A landscape with many peaks, sampled at points; each row gives a point and its height.
From any point a climber takes the steepest step (rise divided by distance) to one of its 2 nearest points. It stops when none of these is higher. Distance is the straight distance between rows; heights are no part of it.
J_506 height 647: [125 141 131 132 145 160 142  58 110  99  76 128 148 132  92 167 151 150
 159 163 126]
J_99 height 113: [150 119 118  84 122  58  96  95  60 167  90 137 134 114 121  86 130  99
 129 166 159]
J_743 height 484: [178  99 163 137 151 122 111 148  63 100 139 117  98  99  81 127 131  86
 108  74  75]
J_731 height 503: [145  83 165 128 139  88 143 169 147 220 155  92 116  93 125 120 135 127
  94 115 127]
J_820 height 234: [120 160 120 116 115 180 168 162 122 138 121 141 104 112 129  98  93 115
  91 167 156]
J_111 height 464: [119 113 175 140 137  54 118 174  62 140 206  94 123 147 121 180 132 133
 120  86 135]
J_413 height 463: [129 108 130 154 161 144 138 128 196 107 102 120 170 127  86 167 134 160
 161 132 130]
J_5 height 384: [129 102 133 156 178  75 142 170 126 160 133 121 144  96  69 127  99 109
 100 153 160]
J_42 height 165: [ 87 175  92 147  88 131 113  97 195  91 136 164 107 161 142 104 130 115
 191 128 125]
J_16 height 509: [ 92 139  83 141 123 167 145 106 181 133  94 124 134 148 118 164 107 145
 212 182 116]
J_277 height 153: [ 85 164  83 125 116  84 130 114 178 103 118 165 112 162 138 101 140 126
 175 128 119]
J_345 height 462: [100 150 107 146 122 106 142 128 147 128 111 171 131 131 117 130 102 120
 135 175 163]
J_899 height 41: [189 118 171  99 124 123  92 132  83  96 142 144 131 123 136  86 129 108
  72  89 128]
J_602 height 304: [131 137  74 109 119 138 123  75  74 133  81 111 119 134 165 148 139 163
 156 138 116]
J_456 height 294: [105 127 167 126 111 211 136 135 164 108 146 164 128 164 175 116 135 139
  84 134 124]
J_410 height 256: [135  90 170 121 147 187 159 155 132 186 122  89 111 112 135  91 165 127
  64 100  98]
J_304 height 360: [170  89 146 107 144 188 130 142 103 120 122  75 146 109 127 148 176 129
 136  56  67]
J_276 height 653: [149 101 166 155 175 120 135 167  94 125 143 114 128  97  82 131 130  98
  84  91 102]
J_745 height 377: [138 163 141 123 119 139 130  96 119  86 106 173 142 134 106 121 125 126
  96 154 175]
J_736 height 432: [146  99 182 137 123 104  97 133 136 127 155 155 154 125 149 145 142 123
  81  86 131]
J_492 height 269: [115 177  90  90 104 155 149 130 104 127 108 148  99 139 151  88 107 128
 127 175 144]
J_879 height 237: [137 153  91 127 107 164 109 108 115  58 145 128 125 157 182 120 133 153
 112  90 141]
J_575 height 606: [131 120  94 158 170 127 144 120  75 145  88  88 123  96  92 167 128 118
 140 127 107]
J_472 height 578: [ 94 161  94 152  77 136 113 132 126 117 149 171 116 131 167 136  72 104
 121 161 167]
J_91 height 355: [135 147 140 143 148 149 156 119 127 114  99 147 139 114  85 138 122 127
  95 157 160]
J_483 height 485: [110 117 100 145 154 134 150 104 189 135  78 122 152 134  88 162 125 161
 196 169 129]
J_852 height 243: [126 107 108 152 172  91 157 148 132 199 110  72 107  84  58 102 117 118
 117 143 126]
J_857 height 449: [110 119 133 154 168  99 159 183 152 135 143 139 141 119 102 118 106 119
  97 146 152]
J_713 height 84: [169 136 120 106 124 146 102  39  53 102  79 123 126 142 125 124 133 151
 132 147 123]
J_432 height 281: [112 110 172 127 133 203 154 155 196 123 129 138 138 157 147 123 145 149
 111 132 108]
J_526 height 535: [156 105 128 110 111  84 141 138 119 210 134  96 113  77 140 140 136 126
 112 112 129]
J_116 height 365: [ 90 128 158 127 125  46 116 171 122 102 214 144 129 185 150 114 156 125
 111  83 148]
J_790 height 551: [ 84 161 101 125 148  88 145 184 120  79 154 159 127 155 124  99 118 101
 119 129 144]
J_665 height 394: [186  93 160 121 147 159 118 142  90 102 122  95 114 100 100 141 155 109
 131  56  57]
J_449 height 444: [132  71 179 136 125 108  97 125 154 146 156 133 155 142 169 178 161 133
 107  77 114]
J_69 height 142: [ 91 161  93 104 136  49 143 134 154 132 111 171 123 152 117  88 139 120
 158 160 133]
J_312 height 340: [183 119 132  82 117 172 112 115 110  95 121  92 147 128 156 143 172 152
 141  61  93]
J_288 height 556: [167 138 156 118 115 160 147  61 119 149  94 129 123  95  94 152 135 140
 117 166 158]
J_500 height 370: [139 125 163 150 148 157 144 147 132 109 126 143 147 119 120 140 135 127
  82 109 132]
J_226 height 102: [155 112 115 114 109  66  64  53  49 147  91 148 149 142 147 102 113 128
 132 163 150]
J_969 height 416: [140 129 146 123 124  75 103 134 127  99 154 163 149 136 136 122 145 115
  95  91 148]
J_752 height 495: [100 142 113 144 148 102 146 175 147 104 143 146 130 141 127 135 127 127
 120 120 128]
J_281 height 396: [ 95 136 123 137 133 113 126 199 209 179 162 125 101 128 139 103  61 132
 161 167  90]
J_487 height 405: [133 111 139 175 164 168 138 139 131  95 119 119 158 103  96 179 126 134
 115 110 129]
J_569 height 124: [155 129 135  98 132  68 124 122 111 162 106 145 139  99  97 105 134 100
 115 141 154]
J_632 height 431: [104  96 136 133 144 113 155 204 196 204 149 105 104 118 134  94  87 145
 124 154 119]
J_611 height 315: [102 188  88 101  95 146 131 157 137 116 141 149  88 149 176  85  91 118
 145 146 109]
J_286 height 507: [105 149  98 130 107 109 120 121 102 123 121 173 138 130 134 125  90  99
 109 180 195]
J_587 height 573: [122 113 134 119 124 107 121  57  58 173  50 129 135 125 125 101 148 151
 151 173 106]
J_242 height 505: [143 106 123 163 175 131 140 146  83 140 116  78 117  77  68 152 128 104
 113  99  93]
J_285 height 623: [181 101 148 120 108  82  76 110  82 134 154 129 130 103 149 159 120 118
 105  85 131]
J_765 height 592: [ 95 147 115 123 121 170 147  44 142  71  95 139 149 165 101 147 161 157
 183 170 133]
J_715 height 286: [131 145  71  97 111 190 144  96  94 103  99  96 126 135 159 160 144 164
 168 124 116]
J_940 height 319: [121 141  84 120 100 127 128 105 130 140 106 136 115 126 164 158 120 144
 148 142 137]
J_856 height 331: [109 149  89 127  98 149 136 139 174 145 122 131 105 126 165 153 106 134
 177 148 109]
J_303 height 534: [133 107 177 129 171  80 134 182 100 133 164 124 140 113  95 114 137  99
  88 108 136]
J_320 height 205: [114 107 118 138 152 105 165 183 136 214 143  57 100  84  86  83 116 111
  90 135 134]
J_648 height 608: [120 159 108  89  68 206 134  94 185  87 137 123 126 165 160 122 158 155
 183 125 122]
J_948 height 265: [149 144 103 109 109 200 136 111  92  90 119 108 118 132 166 147 134 160
 121 110 131]
J_10 height 303: [132  94 130 151 169  54 133 155 108 200 134  86 125  81  55 124 107  96
 117 154 154]
J_687 height 662: [ 89 163 113 161  67 165  96 127 161 105 175 168 112 143 186 129  86  99
 137 126 137]
J_451 height 363: [ 99 203 120 116  94 171 129 140 183 116 140 158 100 147 138  90  95 117
 161 164  96]
J_130 height 404: [101 141 141 125 127  34 123 175  81 122 206 110 120 160 136 151 137 134
 125  96 154]
J_521 height 581: [144 116 144 134 150  69 110 153  47 112 171  96 115 118 117 172 131 116
 124  80 106]
J_136 height 524: [130 137 131 113 121 133 145  56  84 162  68 137 120 116 110 117 136 146
 130 186 144]
J_681 height 716: [147 110 123 141 132  84 106 129  78 133 149 107 131 103 141 194 127 126
 128  95 122]
J_818 height 397: [161 142 128 118 114 105 104  89 114 102 116 153 142 120 122 132 138 132
 112 117 149]
J_802 height 428: [106 143 121 151 144 130 148 163 201 134 120 158 128 133  99 115  81 135
 136 178 145]
J_471 height 388: [121 132 151 110 124  47  96 155 109  89 193 153 151 157 141  91 145 108
  99  95 166]
J_988 height 246: [151 110 152  88 129 149 153 158 127 175 125  96 105 107 164  93 168 139
  91  88  94]
J_527 height 366: [ 93 151 128 156 118 145 107 166 233 153 157 132 120 138 145 118  70 126
 179 155  84]
J_557 height 675: [102 150 131 125  54 222 103  96 199 100 167 135 121 166 185 121 138 132
 182 110 116]
J_357 height 566: [170  91 173 112 116  71 107 138 108 183 164 109 120  98 142 153 140 122
 111  90 115]
J_828 height 310: [134 130 154  92  99 188 126 120 153  94 142 143 129 165 188  96 164 161
  98  94 123]
J_646 height 270: [117  95 174 130 147 197 159 161 173 169 124 122 124 136 148 106 137 141
  81 131 110]
J_692 height 629: [106 107 106 129 138 102 128  68  88 169  52 112 143 126 125 151 162 150
 186 156  90]
J_977 height 469: [110 107 136 161 139 107 133 160 184 123 145 138 147 131 135 167 123 139
 125 115 131]
J_318 height 697: [107 134 131 110 156  68 142 194  86 109 163 131 137 130 110 101 127  94
 101 130 160]
J_319 height 343: [108 139 105 145 111 167 132 153 200 170 124 116 110 121 141 149  69 140
 181 172 102]
J_115 height 681: [108 111  83 148 161 113 143 107 102 154  79 104 130 117 122 178 138 138
 170 150 108]
J_734 height 182: [ 98 161  77 168  92 128 104  75 169  66 154 165  95 168 160  83 133 114
 184 101 154]
J_453 height 207: [109 163  89 147  92 159 108  92 151  52 157 156 112 170 172  93 131 134
 141  99 152]
J_398 height 93: [183 118 124 103 110 117  85  43  42 154  78 128 129 127 127 103 113 128
 120 165 137]
J_992 height 68: [175 130 141 116 134 163 107  83 101  52 110 128 150 133 103 155 155 134
 139  89 105]
J_590 height 594: [157 126 158 129 137 168 138  35  77 124  78 117 123 103  66 152 142 134
 136 173 127]
J_657 height 398: [104 173 136 125 113 144 141 156 211 131 133 166 116 143 121  87  96 123
 146 170 123]
J_610 height 76: [178 129 108 119 124 145  89  63  68  83  96 115 134 130 127 158 137 141
 142 107 113]
J_440 height 133: [117 143 109  87 132  43 134 146 124 150 121 152 132 132 117  88 131 103
 141 160 159]
J_58 height 748: [ 95 134 132 169  68 195 101 114 194 100 167 158 127 156 187 145 122 122
 149 110 135]
J_251 height 167: [118 111 124 120 150 104 159 196  99 185 153  81 120  84  99  85 127  83
  86 141 163]
J_876 height 57: [185 128 150 116 133 147  92 105  82  63 131 128 137 131 131 123 135 129
  94  75 103]
J_394 height 454: [120  66 171 162 150 117 113 144 193 143 152 135 167 144 146 170 144 143
 111  99 123]
J_758 height 543: [ 91 143  95 138 110 187 149  81 172  90 111 129 154 157 107 172 138 142
 205 166 131]
J_217 height 440: [138  97 132 160 167 157 128 125 154  84 113 109 186 125  81 192 145 136
 157  99 118]
J_827 height 325: [185 138 141  83 105 162 110 106 125  94 127 118 136 140 175 104 160 168
  99  86 115]
J_79 height 465: [117  67 164 139 156 115 154 190 179 219 150  91 115 115 135 101 116 148
  90 134 123]
J_676 height 198: [111 146 104 120 150 137 166 185  88 147 125 116 111 100 111  81 113  92
  89 154 159]

Where does a climber stop that starts at each point below?
J_410 => J_276
J_453 => J_681
J_676 => J_58
J_899 => J_318
J_802 => J_58
J_500 => J_506
J_713 => J_681
J_856 => J_681

Call two points neighbours if one is among the 2 nearest of the other. Go from one point of each pair to the other, from neighbour to neighbour, staying as high as possible. Name the lowest point that can't be avoided.
J_115 / J_276 => J_242
J_115 / J_506 => J_136
J_318 / J_681 => J_116
J_318 / J_276 => J_303
